A landscape with many valleys, sampled at points; each row gives a point and its height.
From any point a ball takes the steepest step (drop divided by distance) to one of its 2 nearest points. It stops when none of these is lower. Distance is the straight distance between rows; heights are no part of it.
j926 (h 2.80): [107 -20 -34 111 -177 65 121 79 -310 85 -144 -144 -31 -386 56 -67 143 -153 32 -34 226 86]
j668 (h 1.50): [-170 11 26 56 70 -8 -69 220 297 222 343 12 205 -78 -1 -161 -157 75 -1 177 4 116]
j798 (h 2.40): [32 -131 -226 -110 -13 251 -110 14 -91 -84 42 189 -111 412 13 -187 309 30 333 -223 117 -134]
j509 (h 2.57): [-199 149 -72 151 157 -87 -30 109 277 283 267 275 -171 -130 215 -47 181 90 215 -80 -97 -48]
j227 (h 3.82): [50 -42 -113 -66 -107 37 -94 -176 42 -254 -160 -43 -377 207 -41 -211 -143 77 174 -120 -111 86]
j728 (h 2.55): [-43 88 -115 274 22 71 65 154 -223 163 -9 94 6 -368 329 -95 136 -160 -18 -130 139 -126]
j22 (h 3.56): [190 158 -122 -27 -244 101 -50 -140 -93 -210 -241 -4 -272 276 153 -340 74 -142 8 -38 -181 -40]
j742 (h 4.42): [-53 114 68 247 -62 -68 105 -310 -77 -127 -112 -43 -45 -231 193 -10 29 -69 -137 31 10 -113]
j897 (h 4.50): [-119 110 209 77 -257 -212 101 -222 1 16 -100 -195 109 -71 138 -21 -76 -120 -263 146 -59 -44]
j482 (h 3.90): [68 165 138 -149 2 -546 347 12 287 211 -12 -1 85 -369 -161 83 -75 64 -314 73 203 -8]
j549 (h 1.89): [-64 -37 1 -76 152 11 2 130 106 270 69 -68 261 99 127 -250 -197 33 -29 122 -5 53]
j441 (h 6.06): [103 -41 38 220 -11 168 -235 85 -95 -121 0 109 169 -144 215 -26 -170 -113 -102 -323 48 -53]
j580 (h 3.01): [5 -80 36 -85 189 124 -332 -252 68 -17 141 301 -53 377 172 -180 127 20 104 -63 -313 -188]
j69 (h 3.37): [102 86 -21 4 -177 221 -157 1 -132 96 65 -134 -31 163 -45 -77 -62 -28 112 -181 -184 164]
j150 (h 2.49): [-399 -170 -16 2 380 81 -92 342 84 -72 139 72 -61 37 -305 198 -124 401 -30 267 1 9]
j651 (h 3.34): [-269 -82 4 154 209 40 -19 87 156 170 -179 -118 -219 113 -153 -76 -17 292 97 -5 -260 108]
j365 (h 3.44): [-255 -44 -123 -142 148 30 107 195 125 87 -105 -127 -162 323 57 -77 81 141 345 171 90 119]
j349 (h 2.99): [207 -74 -70 23 -6 -104 120 194 -225 -55 -128 -153 -57 -283 -102 -223 -54 -214 34 -59 42 92]
j686 (h 2.12): [-164 -112 -49 206 112 -16 -62 116 77 101 155 134 -68 -202 233 -227 80 -31 152 -100 38 -112]
j29 (h 6.31): [131 -81 -70 7 -308 9 121 -78 41 -104 -8 17 308 -423 11 220 11 -179 -145 37 225 15]
j542 (h 3.75): [-17 -30 101 -212 64 167 -90 -12 233 -125 18 -21 -255 358 -62 -123 148 -61 157 213 -232 73]
j360 (h 4.95): [270 140 94 -50 -163 -214 -67 122 -443 33 59 -108 391 -206 -5 290 65 -279 -242 30 120 22]
j299 (h 2.24): [105 -46 -53 3 115 -60 54 54 66 18 -135 -139 449 -2 -44 -177 -171 30 -238 5 112 -47]
j753 (h 3.58): [93 107 129 -108 66 -324 345 -26 308 215 -34 -44 9 -290 -385 335 -3 231 -224 62 -13 83]
j768 (h 6.43): [58 23 33 173 -340 -174 21 -94 -124 -74 -114 -127 308 -449 -95 264 251 -121 -232 9 271 -45]
j272 (h 4.80): [92 264 284 70 -27 -51 94 -11 -242 104 145 -58 214 -150 139 291 155 -205 -220 18 54 -38]
j407 (h 1.81): [-30 -138 8 -131 -60 -68 236 245 13 46 30 -105 -25 167 -238 182 -290 -76 59 -109 46 -26]
j886 (h 4.27): [2 171 44 124 -18 151 -193 -179 -208 84 -5 178 -82 -28 471 13 245 -124 89 -97 -142 -11]
j562 (h 2.51): [-19 -19 231 25 46 54 0 -65 111 74 72 -25 57 75 30 212 -265 228 14 -294 106 82]
j397 (h 5.58): [157 -43 374 -247 -161 51 -48 86 -79 -19 19 -166 135 -41 -38 112 58 -236 -29 -26 99 164]
j640 (h 3.40): [-29 -46 137 -52 203 68 8 -138 124 -132 114 -40 -12 59 -58 13 115 -24 136 112 -66 46]
j378 (h 3.18): [186 43 -275 117 -84 19 169 26 -90 -200 -161 26 -36 -177 22 -121 -29 -341 -85 -21 -124 -79]
j939 (h 4.10): [394 -9 -31 -152 -149 -39 87 -88 -351 -74 -92 -162 75 -18 -335 -65 156 -241 -158 91 -163 32]
j665 (h 6.19): [59 26 37 144 -140 43 -49 122 162 -96 125 96 250 -370 82 115 -148 -65 -118 -193 232 6]
j20 (h 3.02): [-66 -66 102 -26 154 -216 -158 147 150 -134 -4 -180 90 -33 -588 286 -152 357 -99 181 -128 234]
j443 (h 2.96): [-311 6 -27 185 125 -92 -74 101 229 316 111 108 -327 -69 49 33 -40 393 259 -118 -128 112]
j220 (h 2.06): [-53 -239 -29 -268 -4 -60 166 271 72 -169 -89 -117 -121 168 -452 143 -147 -53 26 193 -104 81]
j833 (h 3.11): [7 -98 -24 -77 32 185 -191 168 -69 295 47 11 -108 195 112 -78 -54 102 274 -210 -178 162]
j440 (h 2.45): [-200 195 -21 98 -219 -179 248 167 313 231 95 -8 -193 -244 -83 -27 -153 130 -42 -14 94 104]
j946 (h 4.63): [71 165 48 189 32 -146 11 -257 -365 -146 -108 58 63 -371 226 113 38 -256 -310 292 103 -94]
j759 (h 4.23): [42 169 93 42 -237 -427 185 -45 128 87 -168 -171 188 -270 -36 120 -135 -5 -308 67 40 13]
j733 (h 4.76): [42 134 -86 210 -103 101 -189 -105 -538 -224 -188 154 -145 -240 242 300 -80 -318 -253 179 219 -4]
j288 (h 4.44): [236 -219 87 -263 -52 249 -66 -220 -53 -233 -17 199 -291 362 -19 -216 211 -88 -14 42 53 -243]
j545 (h 3.33): [105 51 -301 6 -138 155 114 31 127 -115 -145 47 -71 78 47 -191 103 -240 78 50 -195 -42]
j111 (h 4.06): [62 -123 -1 -301 -60 240 -166 -152 39 -62 -28 195 -404 539 -107 -172 171 119 116 47 -233 -32]
j524 (h 2.66): [-34 300 42 124 -107 -99 14 86 -413 -45 -74 -17 -148 124 361 62 -62 -344 -115 -4 -58 -190]
j958 (h 3.98): [57 86 126 123 -49 -48 237 -71 273 144 -29 98 -46 -584 -30 161 97 -3 -236 -63 38 47]
j770 (h 4.33): [191 -271 115 -167 -17 134 -33 -183 -127 -133 97 17 276 88 -224 36 -46 -212 -244 4 -4 -153]
j839 (h 5.94): [127 -15 -164 140 -137 275 -307 -88 -155 -242 -100 158 71 42 248 -200 -58 -134 -55 -163 -13 -91]
j754 (h 3.27): [-98 -25 57 -19 29 156 -70 27 4 127 -155 89 69 413 262 -53 213 -120 15 -250 -173 -278]
j491 (h 3.08): [-34 -106 5 15 -131 57 16 -57 -313 62 133 -230 140 -81 -11 -163 150 -76 145 49 350 16]
j483 (h 2.05): [-89 2 333 171 60 -103 21 -66 107 29 -200 -154 30 -37 4 38 -178 178 -137 -291 77 34]
j994 (h 3.29): [95 81 5 -124 63 -310 82 4 212 55 19 -157 185 -95 -477 388 -165 408 -63 149 -9 327]
j188 (h 1.65): [-119 -168 -217 159 14 136 -51 -49 51 -20 194 180 -238 -298 110 -88 162 -57 342 -132 17 -39]
j244 (h 3.65): [-50 -240 149 -42 13 314 -116 -94 -93 53 -45 111 125 233 187 -11 30 -59 -68 -234 44 -253]
j247 (h 2.94): [-10 198 -78 66 -133 116 0 191 -215 113 -55 -36 154 281 288 -75 100 -237 -52 -140 -74 -167]
j504 (h 5.20): [249 -177 116 -134 15 -459 -79 -16 -160 28 58 -157 321 -352 -196 20 -96 -111 -210 96 51 15]
j119 (h 2.82): [-107 111 -66 288 8 63 -38 -114 30 108 62 2 129 158 105 79 -55 275 68 -319 -58 -64]
j435 (h 1.96): [-83 194 -38 205 -13 -256 238 123 28 -4 88 -84 44 -20 140 -65 -116 7 13 -126 273 -119]
j306 (h 4.05): [127 -220 223 -113 -88 187 -98 -251 -334 -130 -84 48 -42 90 62 -30 -102 -216 -249 -64 -9 -207]
j951 (h 1.39): [-202 -134 24 87 37 -189 227 75 -65 -39 55 -131 -73 186 -98 -53 -204 -80 65 -128 119 -233]
j357 (h 5.80): [358 216 -79 13 -139 162 -252 -98 -303 -388 -183 112 96 53 150 -95 67 -203 -288 47 98 21]
j253 (h 2.81): [-251 56 97 23 92 -290 223 110 259 255 68 40 -274 -139 -68 12 -359 375 -64 -89 210 57]
j262 (h 4.26): [280 -41 105 15 55 171 -19 -106 -338 68 -166 -37 115 -234 -72 -117 226 -273 -215 91 -208 -22]
j398 (h 2.53): [153 22 19 -11 164 -82 196 8 70 49 -5 -124 354 -63 -150 131 50 85 -97 -30 184 -2]
j871 (h 0.98): [-198 -366 -202 -42 28 82 -225 -153 62 -38 134 306 -234 -16 194 -99 97 -3 437 -144 -17 -110]
j917 (h 2.75): [-258 -45 31 -104 285 -68 -61 145 -78 -82 81 -167 -15 164 -445 253 -176 461 -25 338 -25 164]
j205 (h 2.78): [-9 -52 -236 -149 59 174 -213 5 -79 205 59 171 -92 411 184 -139 202 153 414 -185 -107 37]
j966 (h 3.59): [-42 52 -87 -127 -134 176 -146 -1 273 -43 -5 101 -125 291 225 -155 99 -167 230 119 -250 38]
j710 (h 2.79): [47 35 40 -104 346 -39 194 106 285 13 146 26 200 -22 -258 268 13 175 -1 120 160 71]
j290 (h 2.04): [158 -66 -198 16 187 252 39 40 -185 -88 -57 34 -109 215 -103 -163 258 -3 191 -255 2 -122]
j541 (h 3.61): [-47 -7 -145 -231 217 -17 109 134 -53 -13 -104 -199 -164 233 -186 -141 -8 170 245 275 15 251]
j370 (h 3.60): [45 -29 -67 24 -249 203 -96 -196 141 -24 -6 -35 -122 1 -12 23 -187 84 148 -90 -203 219]
j351 (h 1.64): [-289 -190 -168 -14 151 21 -174 113 209 -331 -36 71 -280 306 -100 -210 109 106 278 10 -2 -129]
j989 (h 1.85): [-55 -184 -146 -170 259 187 -257 -52 42 -183 105 133 -125 396 -176 2 -256 274 137 88 -171 41]
j100 (h 3.99): [417 135 -82 -256 -1 -125 150 -107 -245 -116 -139 -172 131 80 -65 -186 89 -193 -64 226 -32 73]
j194 (h 2.01): [-2 159 -92 124 -164 -150 105 39 135 211 285 -18 123 -332 63 -124 -120 -46 -93 153 19 115]
j15 (h 2.20): [-219 -253 -119 -89 395 220 -97 153 72 113 119 97 92 251 -165 -29 -172 241 41 185 -98 -7]
j296 (h 3.80): [138 -6 -45 -217 115 -130 73 -87 -138 -155 11 -219 50 255 -225 -295 55 -4 87 293 70 95]
j437 (h 3.05): [-171 85 100 18 273 -21 134 -54 282 110 303 34 -64 -95 -201 185 99 215 116 226 -17 93]
j607 (h 2.42): [-118 159 -225 187 -66 -38 127 -48 74 -1 -28 -59 -61 172 177 -26 -22 187 236 -177 138 -80]
j787 (h 5.39): [102 -190 279 -243 10 -271 -92 -36 -13 2 69 -173 192 -135 -265 111 -128 -9 -37 115 66 183]
j924 (h 3.91): [-117 55 -168 55 -212 165 -169 -172 205 78 23 220 -23 84 360 -57 180 -34 243 -32 -244 -15]
j155 (h 4.18): [-79 289 128 288 -98 -69 195 -158 129 86 -53 107 -103 -441 210 194 135 33 -227 -103 142 -85]
j10 (h 2.41): [-54 -171 -88 -186 214 138 -187 -363 134 -165 197 295 -117 374 98 13 -41 165 222 84 -175 -131]
j736 (h 4.53): [5 266 252 153 44 88 -202 -72 -204 44 173 73 102 -50 445 117 129 -88 -80 -71 30 -64]
j626 (h 3.04): [-337 -54 -24 -92 142 -59 231 365 268 288 51 90 -330 -70 -125 208 -173 376 78 -41 224 75]
j428 (h 5.71): [272 142 152 -135 -290 112 -153 -5 -258 -267 -145 -57 141 -74 105 59 111 -306 -185 57 80 117]
j61 (h 2.38): [-114 326 47 218 -308 -215 81 129 -110 -106 21 -72 5 42 282 122 -168 -244 -122 -70 135 -172]
j631 (h 3.74): [85 86 109 98 -57 64 91 -140 279 47 -179 -119 83 -289 -103 45 46 -9 -154 34 -237 217]
j18 (h 5.05): [376 85 22 -161 -99 -549 -56 26 -334 38 -71 -160 401 -320 -82 247 -14 -198 -275 72 -7 -57]
j638 (h 4.59): [310 -176 34 -138 -37 286 -97 -168 -1 -330 61 138 36 162 -221 -246 186 -165 -143 66 -36 -103]
j925 (h 3.21): [-420 20 -97 -27 23 -2 173 303 227 179 -52 -44 -183 220 -62 208 -54 407 222 40 182 61]
j95 (h 3.55): [-132 57 2 148 95 25 125 -33 398 57 -196 -85 -146 -26 -128 33 5 174 -14 106 -311 117]
j587 (h 1.69): [-377 -415 -226 -37 176 23 -76 144 136 20 -12 182 -193 81 7 -72 -96 178 336 -17 38 -125]

Where does a ball stop that starts at each point below?
j437 => j668
j370 => j290
j897 => j989
j939 => j668
j631 => j871

For each start below, name every point that the ball comes to, in order.
j155 => j958, j631, j95, j651, j443, j509, j686, j188, j871
j29 => j665, j441, j839, j357, j428, j397, j787, j504, j18, j360, j272, j736, j886, j924, j966
j768 => j360, j272, j736, j886, j924, j966
j640 => j437, j710, j398, j299, j549, j668
